Each row is a point on a landscape with many valleys, with its height.
A ball rolls from a point to the lowest of its 2 nearest points, and stops where none of them is lower. Distance is the straight distance between rows; heights are no part of it.
duf: [ 3 -1  3  1  6 -3  7  5  3 10  0 -4  0 18  1  0 -6  1  4  3 -4 -3 -4 -5
  1 -3  6  0 -7 -7  1 -2 15  4  8 -6 -5 14 -2]  (h 4.61)
bufot: [  0  -9  15  16   8  -1  -4  -1  -1  10  -9  -6  -4   8  20  -1   6   6
   7   0  -5   1  10 -10 -18  -3  11  -5   1  13  -6  16  14   2   2  -5
   2 -10   3]  (h 5.65)
Tolat: [  1   7   6  -3  -2  -3   7  -2 -16  -2  -3 -10  -8  -6  -4   1  -4   4
   6  10  17  -6   6   7  -1  16   2 -16   7 -11   8  11  -2 -10  14   8
  -9 -11   8]  (h 5.00)
rer: [  9  12  -3 -10  -9   7  11  -7 -22   7 -17 -11 -13   7  13   6   5   4
  10 -15   2   9  -2  -9  -1   5  -3  -8   0 -13   7   4   3   1   1  -5
 -11   4  12]  (h 7.50)
Volag: [  4 -10   7  -4   7  -9 -15   4   8   8   7  -7   5  10  11   5  21  -7
 -10   1  -4   1  -1  -2  -9  -6  19  -1  -7  -4 -11 -21   7   2  -6   5
   2   8 -16]  (h 5.67)
megif: [ -2   0   5   9   7   0   9   0   2   8  -8 -17   3   8   3  -9 -13   7
   9   9 -13  -1  -3  -1   0   4   7   8 -10   6  -7  -6  27  -4  -7  -5
   5  21  -8]  (h 4.33)
gop: [ -2   1  -5  -2  11   3  -7   3  -6  -2   6  10   4  -2  -9  -3  17  -1
   5  -2  -5   6   3   3  -1 -12  -4   7 -15   3  -2   8 -12  -3  -3  -5
  -8  -2  -2]  (h 3.30)
lovup: [ -1   9  -6   2  -5  -8 -11  -6  -1  -2  14  11  16  -2   3  -2  -8  -4
   8  -4  -2   8  -6  11   1   6 -14   4   9   2   0 -12   1   1  -2  -5
   8  -8   3]  (h 4.59)
pefev: [ -3  -1 -15   8  -3  -8 -12  -2   1   6   8  18  10  -1   2 -10  -2   5
  13 -12   1   2  -8   4  -9  -9   5   3   4  12  -7   3 -16   6  -1  -3
  -2 -17  -6]  (h 0.38)
repe: [ -3   6  -7  15 -10  13  -1   2  -5 -13  -2  -1   1 -13 -12   6  -9  -4
   3  14   5   3  -5   4  -5  11 -10   2  17   6   6  16  -9   3  -1   7
   8  -6   4]  (h 6.64)
rom: [ 11   5   9  -7   2  -4   0 -11  -6 -14  -5  -8  -7  -1   6   8  17 -13
  -8   4 -10   7   0   1  -5  10 -20   4   1  -1   5   4  -8  -5   9  -5
   5  -3  10]  (h 3.25)
fodon: [ -1   1   3   7   3  -9 -13 -11  13  16 -19   0  13   9  15 -11  -9  -9
   5  10  -7   0  -1  -4  -4  13   1  12   3  -3   1  -9  22  -5   3  -5
  -6   6   5]  (h 4.63)
vadi: [ 16  16   5   7  -6 -10   5  -6  -4 -18   7 -12   5  -6  -3   3  -2   2
   8  -4  -2   0  -5   3   4  10  -4 -12   3   7   6  -1  -3  11   2 -11
   9  -1  15]  (h 4.76)
tad: [-16   6  -2   9  -5  23   4   4  -4   5  11   7 -11   1  10   7  -1   7
   5   4  -1  -1   2   0   1  -5  -3   2  10   4 -10   9  12  -3  -5   3
  11  -3   4]  (h 6.12)
zepuv: [-16 -10  -1   8 -14   4   3   4   3  -6   3  -3 -14   1  11   0  -2   2
  -3  11   1  -6   2  -7  -5  -7   8   9  16   6 -10  11  -5  11  13  14
   5   8   0]  (h 5.70)
Doke: [  8  12   3  10  -9 -13  -4  -6  -5  -4   8  -4   5  -8   4  -9  -5   1
  18  -5  -8   5  -9   8  -1   9   7   1   2   8  -5  -1  -3   6  -5  -4
   4  -2   4]  (h 4.80)
vigup: [ -4   8   5  10  12  -6  -1  -3  12 -16  11   1   4 -10 -16   1   6  -6
  -8   9  -6  -4  -2   6   4   2  -9  -4   1   2   3 -17   7  -7  -6 -23
  11   3   2]  (h 5.49)
zoz: [  1   0   4   8  15 -11 -12   0  -2  -4  14  -2   6  -5 -22   0  -5  -7
  -5  12   1   8   1   2  12  -5  -5  -4  -1 -10   7  -8  -1 -12  -2 -23
  -1  -1   5]  (h 5.33)
Muvap: [ -7   1   7   8  -2   8  10   5   5 -10  -1  -9 -16  -7 -19   7  -9   2
 -10   6   2 -17   4  -6  18  -7   1  -7   9  -1   1  -6  18   3  -9  -9
  11  13   0]  (h 2.74)
sib: [  7 -18  19   2  -5  -7   0   4  -3   5   5  -6  -9   4  19  -5   1   2
 -13  11  -3  -5  13   4 -11   3   9  15  -4   6 -13   6   5  -7   6  13
  12   7  -5]  (h 6.17)
Zasa: [  3   6  -9 -18   1  -1   6   5 -13  -7   3   3  -2   2 -20   4   6   8
   4 -11   9   7  -2   2   8  -4  -8 -12  -7  -8   8   5 -15   1  -3  -6
  -5   2  -3]  (h 5.36)
tudum: [-10   3   7  -7  -2  16  13  -5  -3   1 -22  -9 -12 -13  -7   0   8   0
   2  -8   8   2   6  -4   7   8  -3  -3  -4   1  10   5   4  -7 -18   2
  -6  -3  -2]  (h 3.38)
punu: [ -4  -1 -10  -9 -11   9   7  10  -5  -6  13  14   2  -4   4   2  -3  11
   1  -5   1  -9   2   5   3  -9  -1   4  -6  14 -13   9 -14   4  -7  20
  11   1  -7]  (h 4.47)
Zapul: [  4 -15  -1  17  -1  20   3  12   8   4  -3   8   5   5   4   2  -2  12
  -8   3 -13   1  -8 -11  -6  -9  -2   6   2  19  -3  22   2  10 -11   2
  13   4  -7]  (h 1.92)
fasu: [  4   3   0  -6  -4 -16 -14  -5 -13  10   7  11  -1   4   9  -7  -6  -5
  13  -7   0  -7   8   8   4   0   6   3 -10  -7 -12  -9   7 -10   0  -4
  -2  -4   7]  (h 5.25)
zazun: [  2   0   4  -5  -1  -5 -14 -12  19  12 -17  14   9  -3  16 -10  -6 -11
  -4  -2  -4  -1   3  -2  -7  16  -8  16  -4  -2   1 -10  10 -12   0   5
   0  -9   4]  (h 4.35)
konez: [-15  -2  -6   0 -16   7   8   1  -9  -7  -7  -6 -17  -7  -1  -5   6  -5
   1  -1  -1  -2   1  -2   2  -1   5  13   9   4 -10   7  -5   9  -2  14
   1  14  -7]  (h 5.55)
kuzi: [  7 -19   6  19   4  -5  -8   5  -2   3   2  -2   7  -7 -13   0 -30  -5
 -12   0   3   7   0   0   4  -6   3  -4   9  -2   8   2   4  -6   0  -1
  -5 -10  -3]  (h 5.03)
Papu: [-12   7 -21   2 -14  -7  -7  -4  -6   7   7  13  -2   8   1  -8  -7   2
  20 -23   6   3  -7  -4   2 -10   3  -4  13   3  -5  -1  -6  14   1 -11
  -4  -8  -3]  (h 1.04)
zavav: [ 17   6  16   7   2 -11  12  -8   3  -9  -9 -14   2 -18  -1  -8  -3   5
   9   4   4 -16   5   5  -5   8  12 -16  -7  11   5   5  -1   7   4   0
  -5 -14  11]  (h 4.49)
dek: [  5   2   1  -6  -3 -15 -12  -4  -9  15  -3  12   7  12   6  -5 -15  -3
   8  -8  -6   2   5   3  15   0  -5  11   0 -11   2  -9  20  -6   1 -14
  -5   9   7]  (h 5.09)
Bozal: [  7  15   4   0   9   6  12   6  -1  -1  11   2   5   1  -5   1  -3  12
   5   6  -8  -6  -3   8  12   1  -3   0 -17  -5   0  -2  11 -10  -4  -9
   9  12  10]  (h 2.98)
nos: [  1  15  -7   3  -6   9  11  -3   5 -14  -3  -2   3 -16  -9   0 -11   0
   5   5  -1  -3 -11  10   4  14 -10   5   4   5   1  -1   0   3 -10   7
  14   2   5]  (h 6.78)
Vod: [ 14   0  15   6  -1   0  10   2  -3  -2 -12 -15  -6 -11  -2  -7  -9  10
   8  -1  -9 -15  10  -3   5  -6  14 -11  -9  18  -5   7  11  13 -17  -9
   9  -4   5]  (h 3.83)
Zavet: [ -1  -5  -5  -1   8 -10 -29  -3   4  16   3   6   3   6  17   2  13 -10
  -4  -2  -8   4   2  -5 -12  -6  11   5  -3  -7 -12 -12   7  -5  -4   0
  -3  -9  -8]  (h 5.53)
suk: [ 16   7   1 -10   5  -4 -10  -5 -10   4  -1   2   2   2   0   1   2 -12
   2   4 -11  16  -2   1   1   9 -18   7  -5 -15   6   8  -6 -10   3  -6
  -4  -6   7]  (h 2.87)
futef: [ 12  10  12  -5  -6 -14   5  -5   4  -2   1  -6   7   5   9   3 -18  -5
   0  14   0 -13   6   6   8  18  -4  -4   8  -8  10  -7  11   4  20   8
   0   5  15]  (h 6.94)
vubu: [-10   0  -9  -5 -17   6   6  -5  -2   1  -9   3 -10  -9   9  -2  -9  -3
   0 -14   6   7  -2  -1  -2   5  -4   6  14   2  -5   2  -5   6  -6  12
   5  -7  -6]  (h 5.35)
nore: [ -3  -1   2  11   2   9  15  10   3  -5   2   2  -4  -5 -16  -1 -29   3
  -8  11  -3 -16   7   3  14  -5  -4   2   3  -3   5  -1  13  -6   1  -4
   8   8   6]  (h 1.83)
Belut: [-10 -10   4   0  -1  -5  -2  -5  13   4  -5  -3  -7  -1   1  -4   3  -5
  -1 -15   7  -1   0  -8  -2  -7  12  -9   7   7  -5 -10   8   7  -8  -9
   0  -8  -7]  (h 2.61)
relo: [ -5   3  -6 -10 -11   6  14  -2 -11   6 -16  -6 -22   7  -1   2  -7   0
   2 -19   8   6   1 -11   9   1   0  -7  11  -6   6   6   2  11   3  -5
 -12   7   0]  (h 7.59)
nibil: [  2  -6   2  12  -1  -6  -6   9  -3  12   6   4   8   0   6 -19  -5   7
   6  20  -7  -5   0  14  -7  -3  17  17 -14   3 -14   1   2  -9   9  16
  -6   5   0]  (h 3.47)
Zapi: [ -3 -11  14 -14   7   8   2   4  -4   1 -11 -14   1   1  -5   8  22  -5
 -19 -10  -1  12  10 -12  -1  -5   6 -12   0   1  10   5  -7   0  -9   4
  -7  -1 -12]  (h 1.11)
Bas: [  6 -16   3  13   9 -14 -19   0  -4   8  10   3  15   4 -14   1 -18  -9
  -6   2  -1  10  -6  -3  10 -10   8  -4   5 -11  10 -10   3  -6  -1 -14
 -10   0  -3]  (h 5.21)
gega: [-15   8  -4  14   5  11  -2   7   0   2  16   1  -2  -1  -8   5   5   8
   6   8   3   1  -2   1   6  -6   3 -10   3   0  -4   1  11  -2  -4  -9
   5   2   3]  (h 6.27)
dimu: [  7   7   7   5  -2 -24  -6  -7   2   1   6 -12  12  -1  -7  -2 -11  -2
   7  15  10  -8   1   1  10  12   7 -13  11  -9  13  -9   9   2  17  -5
  -9   0  13]  (h 7.10)
tedo: [  8   1  -6 -11  -7  -5  -4   3   2   6   5  -4   9   7   2   5   4   3
  -3 -15  -6  17 -18   1  -6   2   2   3  -2 -12   2  -9 -11   7  -5  16
   4   4 -20]  (h 3.56)
pobad: [  9  -1   9   3   3   2  11   8  -2  -4   0  -6  -9  -2 -12   2 -10   9
  -3  -8  -6 -11   9  -1  14 -13   6 -10 -11   7  -4   0  17   4 -17 -13
  13   8  -2]  (h 3.37)
mituf: [ 18 -13   6  -8  11 -10  -9   1   9   2  -4   0   4  16   6  10   5 -10
 -18   3  -3   2  -1 -14 -12   1   2  -7  -4  -8  10  11 -14  10  16  -3
 -12   2  -1]  (h 2.15)
bovug: [ -4  -3   4   5  14   3  -2  -2  15  -6  -5   2  14  -8 -14  -9  20   2
   5   3   6  -1  -2  -4  -6  -6  11 -13 -13  18   5   3 -11   7  -4  -3
 -16  -9  -1]  (h 5.91)
Nepef: [ -8   2   3 -17   0  12  14   7  -1   4  -6   0  -7  -3 -10   0  -2   8
  -2 -12   8  -3   4   1  13  -2   0  -1 -10  -6   4  -2   4 -12 -13  11
  -1   2  -7]  (h 3.76)
tuk: [  0  -1   5 -15  -5   6   2   2 -18 -10  -8 -15   0  -4  -4   4  25   3
  -7 -10   7   8   7  -3  -5  -1   7 -20   4   7   5   9 -16   8  -7  10
  -9  -8  -6]  (h 1.73)
pokuz: [ -2  -3   5  -1   9   3  -7  -6  13  -4  -2 -16  12  -7   3   4  35  -8
  -4   0  -7  16 -10  -7 -15   6  10  -1  -1   3   6  -3 -11   5  -9   5
  -6  -3 -12]  (h 5.95)
ropo: [ 13  -7   0  -7  17  -6  -3   2  15  -4   1  11   8  15  -2   8   6  -9
 -15   6  -7   1 -10  -6  -5  -2 -11   0  -8  -4  11  -4 -11   7  15 -12
  -5  14   4]  (h 2.54)
guk: [  6 -16  -4  17  -2  -1  -8   7   4  14   1   5  10   9  13  -9 -15   2
  -3   9 -11   8  -6   4  -4  -5   6  19  -5   2  -9  -4   5  -8   5   7
   0   9  -5]  (h 3.09)
sav: [  9   2  -4 -19  -3  -7   3   1   3  -8   5  15   8   1  -4   4 -12  -3
  -8  -5   5  -2  -3  13   0   9 -18  13  -8  -6   4 -11  -9  -9   2   8
  12   4  -3]  (h 4.02)
gaka: [  3   7 -13  -6  -4 -14 -12  -1   6  -6  16  22  25  -1  -4   0 -12  -7
   2  -1   3  -2  -5  19   2   4 -16  14  -1  -3   1 -23  -6 -10   3   5
   8   0   3]  (h 4.34)
kuri: [  3  -9  -6  14  -5   6   0  10   2  14  15  10   7  12  14  -1  -6  13
   2   0 -15   4  -8  -4  -3 -11   5   6   2  10 -10  12   2   3   0   4
  12   1  -7]  (h 2.58)
Tena: [-12   4  -8 -11   0  13   7   5  -1  -6   6  12  -2  -8  -4   4   1  10
   4  -9  11 -12  10   7   5  -8  -2  -4  -5  12  -5  -2  -2  -4 -14  10
   6 -10  -3]  (h 4.15)
Noku: [-12   1   0  15   9   8   3  -2  10  -3  -2   4   2   1  -4  -9  12  -1
   7  13 -11   2  -7   5  -5   2   4  22  -8   6  -5   0   6  -7   0  -7
  -5  16  -2]  (h 3.77)
ginib: [ -4  14  -8 -10   2   3  15  -2   7  -6  -1  -1  -4  -3 -10   8  -9   7
   2   0  21  -6   2   0  14  11  -9 -17   2  -9  11  -8  -1  -5  -3  -7
   5  -4  10]  (h 7.12)
Zoper: [  5  -5  -9 -12  13  -1   5   9   1  -6   6  16   5  15 -17   4   2  -2
  -7   4   1  -4   0  -1   5  -9 -15   1 -15  -8   9   6 -17  -1  13 -11
 -13  11   3]  (h 2.06)
benur: [-19  13 -16   1   0  11  -3  -7  -6   5   1  13 -14   9   6  -7  11  -1
  15  -6   0   2   4   0   5  -3  -8  13   2  -6  -7   0   2  -3   8 -18
  -7   8   9]  (h 7.84)
dite: [  1  -3  -2  -7   3   0   4   9 -16   0   4  -2  -1   1 -21  -1  -1   7
  -1   7  12   0   0   6   3  -1   4 -13   2 -14   9  14  -8  -5   8   6
 -15  -2  -6]  (h 5.22)
kugu: [  1  -7  -3   4  -4  -7   1   6   7   9  -8  -4   2  -6   7 -13 -14  -3
  -4  21  -1  -5  -5   4  -4   2  15  17  -9  -6  -9  -8   3  -5  13  28
 -11   7  -3]  (h 3.84)
rin: [  0  14  -6 -12  -6   7  21   2   2 -16   1  -5  -3 -21  -6   6 -20   8
   6   7  10 -14   0   8  10  12  -7 -11   2  -2   4  -6  -2   8  -6  11
   9   0   9]  (h 6.95)
mem: [ -7 -10  -1  17  -5   8  -6   3  -2   5  -4 -18   1  -4   1   1   6  -5
  -4   4 -11  22 -18  -4  -9   0  15   9  11  -6  -1  -4   9  -3 -12  10
  -2   7 -18]  (h 2.16)
rozu: [  2   6   0  -4  -7 -11  -3 -12   0   3  -5  -1  -4   3  10  -1   4  -2
   8 -21   7   4  -3  -8  -3  -1   6 -11   3   7  -3 -10   2  15   2 -13
  -2 -12   8]  (h 2.13)
buzuk: [ -8   9 -13 -19   0   6  -3  -1 -11   9   0  -5  -7   1   1   8  14   4
   3 -13   8  15  -6  -1   2  -2  -4  -7   7 -22   7  -5  -5  -3  -5   4
   1  -6 -10]  (h 7.35)
pur: [ -4  10  -5 -10   0   4   8  -6  -7  -1  -3 -11 -12   0  -2  12  13   7
  -2  -4  16   8   1  -9   9   3  -7 -23   8 -12  10   0  -3   0  -1  -9
  -1  -4   6]  (h 7.25)
kuv: [ -3 -13  -1  23  10  22   5  15  12  -4   7   4   6   3 -12  11  -2   8
 -16  16  -7  -5  -7  -4   0 -16   1   0   1   9   1   7   5   4  -6   2
  10  12  -4]  (h 0.85)
Lero: [  2   3   2  -8   6  -4   5  11   2   4  18   2   7  -3 -14   2  -6  12
   1  -3   0 -10  -5   8  12 -11   5  -9 -21  -6   0 -11   6 -10 -11   0
   4   0  -7]  (h 2.36)
zazen: [-14   4  -6   5  -8   7   7  -1   1   8  -7 -12 -13  10   6   2  -2  -3
   5   0   3   5  -7 -13   3   7   5  -2  22 -10   5   5  10   8  12  -1
  -7  11   0]  (h 7.68)
Pono: [ 10  -4   9 -10  10   2   8   3   6   9 -10  -4   3  16   6   5   9   3
  -6   9   2  -9   9  -6  -5   4   4  -1 -17  -4   4   8   7  -2  14   9
  -9  11  -1]  (h 4.92)
guto: [-16   1  -7   5   5   1  -7  -3   4   0   9  17  -2   4  -8  -2  -7  -8
  -4   0   6  -4   4   3   7  -4 -12   6   8  -1   1 -14   5  -8   6 -17
  -1   4   6]  (h 2.14)
labef: [  8   9   1 -18  -1  -1   7  -7  -4 -11  -3   6  -5   2   1   8   1  -7
  -5 -13  -2   4   0   5   3   8 -25   0  -2  -1   5  -5  -8  -1   3  -6
   9   2  10]  (h 3.62)
Gakad: [  5   5   7  -6 -10 -13  13  -4   2  -6   3  -9  -4  -9   8   0 -19  -1
  -3   8   1 -11   2   2   1  13   3   0   4   2  -1  -6   1  10  10  14
   6  -2   4]  (h 6.74)
nima: [ -2  -2  -9  -4   0  -1   2   0  -2   2   1  21   0  11  -6   0 -13  -6
  -3  -5   2  -3   4   2   3  -4 -17   9   0  -4   2   5 -10  -3  11 -10
  -7   4   2]  (h 1.51)
Ded: [  4 -11  11  -4  -7   2   8   8 -11  -2   3  -9  -6   0  11   1   6   1
 -13   9   2  -2  11   5 -11   6   6   8   1  -1  -7  16 -12  -3   7  28
   2   2  -9]  (h 6.35)
Nis: [ 15   1  -1 -14  10  -8 -15  -7  -2   6  -1   6   6   4   0   2  -2 -14
   1  -7 -19  18  -5  -6   4  -8 -22   5   5  -8   7  -9  -2  -7  -4 -16
   5  -8   6]  (h 2.56)
zaz: [ -9 -14  -8   6 -14  10  -3   1   9  -4 -12   4 -10 -14   5  -2 -18  -3
 -12  -8   0   8  -6   1   2  -3  -8  16  14   8  -7  -8  -1  -1 -12  15
  17  -5  -8]  (h 5.10)
gepom: [-17  -1   1   5  -2  17  13   4   6  -9   3   4 -12  10   6   4  10   6
  -3  13   5 -14   8  -5  -7   1   1   4   8   6  -1  13  -1   5  18  10
  -3  14   3]  (h 5.46)
rekeb: [  0  -3  -1  -7   0 -14 -22 -10   1   8  -2  12   1  -6   9 -11   6 -14
   0  -7   5  -4  10   7  -9   2   4  10 -11  -5 -14 -11  -4 -11  -4   1
  -1 -16  -5]  (h 5.40)
gipob: [ -6   1   2  -9   6  11  10   0   7  -2  -5   3  -3   9  11   1  24   1
  -4   5   3  -8  10  -5  -6   0  -2   3 -10   9   0   4  -5   2  11   5
 -11  10   3]  (h 5.20)
dobu: [  3   3  15  -5   1  -8  10  -5 -11  -6 -15 -16  -8  -9 -11  -9   9   5
   6   6  14 -15   9   4  -2   7  15 -14  -5   3   4   5  -3  -3   8   5
 -22  -7   6]  (h 4.75)
noruv: [  4  -5   3  -1  -2 -10  -1   6   0  -2  12   2   6 -10 -12  -4  -4   4
  -2  -7   2  -2  -1  11   1  -9   8  -3 -11   7  -9  -8  -3   0 -13  12
  11  -8 -12]  (h 1.75)
nuku: [ -5 -12 -15  -3 -12  11   7   8   7  -7  -2  11  -1  -7  -1  -2 -10   8
  -9  -6  -3  -2  -8   0   7 -13  -4  14   0  13 -11  -6  -8   9 -11  12
  17  12  -6]  (h 4.79)
zudef: [-12   7  -4   8   0 -10  -4  -6   4  -6   8   7   2  -7 -14 -11  -6  -7
  10   8  12 -15   7   7   3  -2   7   2   0   1  -4  -9   1  -3  10  -9
  -7   0   8]  (h 2.67)
zuber: [ -3  -6   6  11   3   1 -10   5 -10  15  15   5  -4  11  23   4  10   9
   7   1  -5  -4   6   0 -13 -11  10  -3   1   0 -12  13   6  -2  10   1
   0 -12   0]  (h 5.83)
fef: [ 10   7  -2  -9  -6  -4 -11 -10   4  19 -11  11  13   4  21  -2 -14   0
   8 -13  -6   7  -2  -1  -7  14 -10   7   4  -7   8   0   3  -5  -3   6
  -1 -20   5]  (h 4.01)
vem: [ -2   4  -2 -12   0   3  -2  -1 -27  -7  -6  -3  -6  -2  -8   4  24  10
   4 -11  13   3   7  -4  -1 -10   3 -24   4   2   2   5 -13   3  -5  -7
 -13 -17   5]  (h 2.12)
tazaf: [  7  12   5  10  -3  -5   7  -4   4 -25   2 -23   0 -15 -16   4   3   3
   6  15   6 -18   0   4   7  10   6 -14   4   1  10  -1  -2   8  -4 -10
  10  -1  10]  (h 4.50)
Sude: [ -1  13   5  11  12  14  11   6   4  -3   7  -7   9  -2  -6  -1  13  10
   9  20 -11   5 -11   5   0   8   1   2 -15  -1   2   7   9  -8  -3   2
   0  16   3]  (h 3.45)
ziriv: [ -9   0  -7  11   5   0  -5   3  -4 -11   6  11   0 -10 -21  -7   0  -7
   0   5   9  -1   8  12  -1  -6  -1  12  -8   7  -6   4  -9  -6   2  -8
  -5   3   0]  (h 3.03)
tuned: [  3 -23   0  15   0   2  -4   8   6  -1  -8  -2  -5   0   9  -5 -14 -10
 -16  18   3  -1   4   5  -1   3   6  21   3   0  -5   1  -7 -11  15  23
  -6   5  -4]  (h 4.26)
bure: [ -7   2   6   3  -8   0   6 -11   6   2 -21 -16  -9 -20  -6  -4  -2  -7
   6  -6   5   2  -4   0   1  11   8  -2   6   1   5   0   9  -8  -9   2
  -6 -10  -5]  (h 2.99)
rap: [ -4 -15  10   2   3  11  -2   3   2   5 -12 -16  -1  -7   0   5  12  -6
 -14  -6  -7  17  -2 -10  -5  -5   7   1   2   1   3   1   6  -1 -23   4
   1   5 -20]  (h 1.72)
Motol: [  8   3  -5  -3  -4   0  -5  -9  -2   5  -5   6   5  -2  12  -4   0   1
   8 -13  -3  17  -7   1 -11   9 -10   2   1   1   6   9 -14   5  -5   2
  -2 -18  -1]  (h 3.73)
piba: [  4 -19   8  18  -2   2  -1   5   4   3  -5   1  -2  -5   5  -1 -32  -6
 -19   9  -2   2   6   5   4   1  -3   9  11   0   2  -5   7 -14   7  12
   4  -5   1]  (h 4.70)
timot: [ 11  -9   8 -15 -12  -8  17   3   0  -6   0  -8  -9   4   9   4  -5   1
 -15   2   3  -9   5  -2  -2   8   3   0   1   4  -4   6  -9  13  10  22
   5   7  -5]  (h 6.53)
fizot: [ -5  -4 -11  -7   4   2   3  15  -3   6  18  10   0   5 -12  10  -6   6
  -6  -4   8 -12  -1   4  10 -14  -4   3 -12 -10   1  -6   1 -17   0   5
   0   8 -11]  (h 2.89)
tafar: [  4   4  -1  -8  -6  -5 -11  -3  -3   4   4   1  -5  16  18  10   8  -9
  -9  -4  -6   5   3  -1  -1   4  -8   2   6 -11  -5  -5   4   3  12   0
   4   6   2]  (h 2.70)
vuba: [ 13 -13   6 -14  11  -4   1   3  -5   0  -6  -4  -2  10  -8  10  10  -4
 -15 -11   2  10   3 -10  -3  -9   1 -14  -3  -7  11  14 -18  10   6  -4
 -12  -1  -9]  (h 1.69)
tudeb: [ 10  -1  -8 -10   3  -5  -5  -1  -5  -9   3  11  11  -5  -8  -3   5  -5
   2  -8  -7  18  -3   7  -7  -3 -15   8 -10   2   1   8 -24   1  -5  -2
   2  -7  -8]  (h 3.50)
Maben: [ -2  -4   9  16   5   2   6   0   0  -4  -7  -7  -1  12   6  -4   0   0
   2  11 -21  -1  -6   2  -8   4  -3  16   0   7  -4   4  16  -5   0 -12
  11  23  -3]  (h 4.06)
Kofa: [ 11  12  10   8  -6   4   9  -4  -3 -15  -8 -18  -3 -18  -5   0  -1   7
  16   4   4 -24   5  -1   5  -1   7 -17  -4  17   1   5  -4  21  -8  -9
   4  -6  14]  (h 4.19)
kanu: [  0   5 -10  -4 -17 -18   0  -8  -9   5   3   2  -5  13  13  -7  -8   3
  20 -19   3   1  -5  -8   2  -4  12 -11  12   4  -7  -3  -5  23  13  -7
  -9  -7  10]  (h 1.60)
durug: [ 11   1  -5 -11 -10  -9   3   5  -3   5  12   2   1  16   7   4  -4   1
  -2 -12  -3   6 -11  -1   4  -1   0  -2   3  -7  -4  -1  -5  13   8   3
   5  10  -7]  (h 3.22)
Sar: [-16   8  -9  15   7   8 -11  -4   0  -5  12   0   2  -4  -6   6   8  -2
   6  17   5   9  -1  -4   1   3 -10  -7  20  -3   4   8  -2  -8   4 -16
   2  -9  10]  (h 6.40)
Noki: [-19  11 -11   6   1  19  13  -2  -2   2  -9  -1 -15  10  -2   1  13   5
   9   3   4  -1  -1 -11   6   0  -2   0   9  -5   4  10   5   0   7 -14
  -9  14   8]  (h 7.77)
Dila: [ -4   7  -2  -3  18   2  -2 -10  17 -14   7  -1   2 -11 -11   7  22  -4
  -1   9   0  -1  -4  -5   1  -4 -11 -11  -3   7   2 -16  -3  -4  -5 -21
   5  -8  15]  (h 5.64)
zemuf: [ -4   1   5   1  14   4   5  -1  20 -12   5   5   7  -5 -14   5  17   3
  -8  -2   6 -10   3  -4   2  -9  -3 -13 -10  14   1  -7  -5   9  -4 -11
   1  -3   2]  (h 5.78)
pefav: [-2 -5  9  4  5  7  7 -1 10  1 -7  2 -1 -4  6 -2  6  4 -3  1  1 -4  8 -3
 -7  1  2 -1 -5 13 -3 12  3  2 -1  2 -2 -9  2]  (h 5.45)
vilo: [-10   7 -11 -10  -4  17   4   4 -22  -2 -10   4  -6  -7 -18  -5   4  10
  14 -17   5   6   1   1  13  -5  -5  -2  -5  -3   4  10  -8  -4 -21  -3
  -5   4  -5]  (h 5.48)
Febek: [  3   3  -6 -12   1 -10 -14  -5  10  19 -16  10   8  20  17  -4 -10  -5
   7 -11  -6  -3   1 -10   5   7  -5   4  -1  -9   3 -15  26  -4   2  -8
  -5   9   5]  (h 4.88)
zut: [ -2  -7  12   6   3  -4  -9   7   0   8  14  -3  -3  21  22   3   7   1
  -5  14  -6  -4  10  -1 -13  -5   8   8   4  -4 -11   6   8  -4  15   8
   5   9  -1]  (h 5.99)
paz: [ 12   1  -5 -18   8  -3 -21  -5   4  10   2   1   1  12  13  17   5 -14
 -13  -3 -15   9   4 -13  -4  -5 -15  -1   8 -20   6  -9   2  -4   3  -1
   4  -6   3]  (h 2.10)
sube: [  4  -3  -3   0  -1   2  16   6  -2  -1   0  13  -5  -1 -11  -5 -28   2
  -5   2   8 -16  11   6  10  -3  -6   6  -4  -1   4  11  -4  -6  11   1
  -6   0   6]  (h 0.36)
doka: [ 11  -2   4 -10   5  -9  -9  -3  16   1   0  -6  13   3  13   3  20  -7
 -11   5  -6   8  -9  -2 -13   9   5   3 -12  -4   0 -14  -5   4   0  11
   0   2 -11]  (h 5.82)
Bala: [ 10  -9  -2  11  -5 -18 -11   1   6   0  15   8  12 -12  -5 -12 -13   5
   2  -3  -2  -1  -6   7  -7  -5  11   0  -2  17  -8  -7 -11   8  -5  -1
   9 -16  -3]  (h 1.10)
zos: [ -2  -4   4  -1   4   4   1  -7  10 -13  -8  -3  13  -9   0  -3  28  -3
   1   3   3   6   0  -4 -15   7   3  -4  -5  19   1   9 -23  12  -2   7
 -11  -9  -3]  (h 6.01)
Tof: [ -9  -6   5   7  -7  -9  -7  -4   2   3  -3 -13  -4 -10  -1  -8   1 -11
   1  -5   0   7  -7   3  -1   0  12   5   7  -2  -5 -13   8  -1 -13   1
  -1  -3 -13]  (h 2.55)
Nidoz: [  5  13  -5 -15  -8   1   0  -4 -12  15  -9  -6  -4   8  16   2   3   6
  12 -20   0  13 -10   0  -2   8   0  -3   2 -17   3  -9   3   1  -6   7
   0  -6  -1]  (h 7.42)
Baz: [-16   0   1   7  -3  14  -5   4 -14   3  12   0 -16   4  15   4  16   8
   7  -2   4  -4  14   1  -4 -11   9  -4   7   5 -15  13   5  -1  -1   9
   3 -10   1]  (h 5.97)
Sabav: [-10   0  -7  22   9  13  -9  -4   8 -10   0   7   8 -12 -10   2  -1  -4
   0  14   7   5   0  -2 -10   3 -10   0  10   7   7  15  -9  -3   2  -6
  -5 -14   7]  (h 6.51)

Call two points neighbours if one is among the 2 nearest of the other. Go from one point of each pair to the other, from neighbour to neighbour, staying as low as possible. Name the highest point that can't be avoided.
kuv, nima -> zos
pefev, Tof -> Belut
nima, paz -> Doke
sube, Zapi -> ropo

Where does a ball stop that starts at each point below?
pokuz -> nima
Noki -> zuber
zos -> kuv
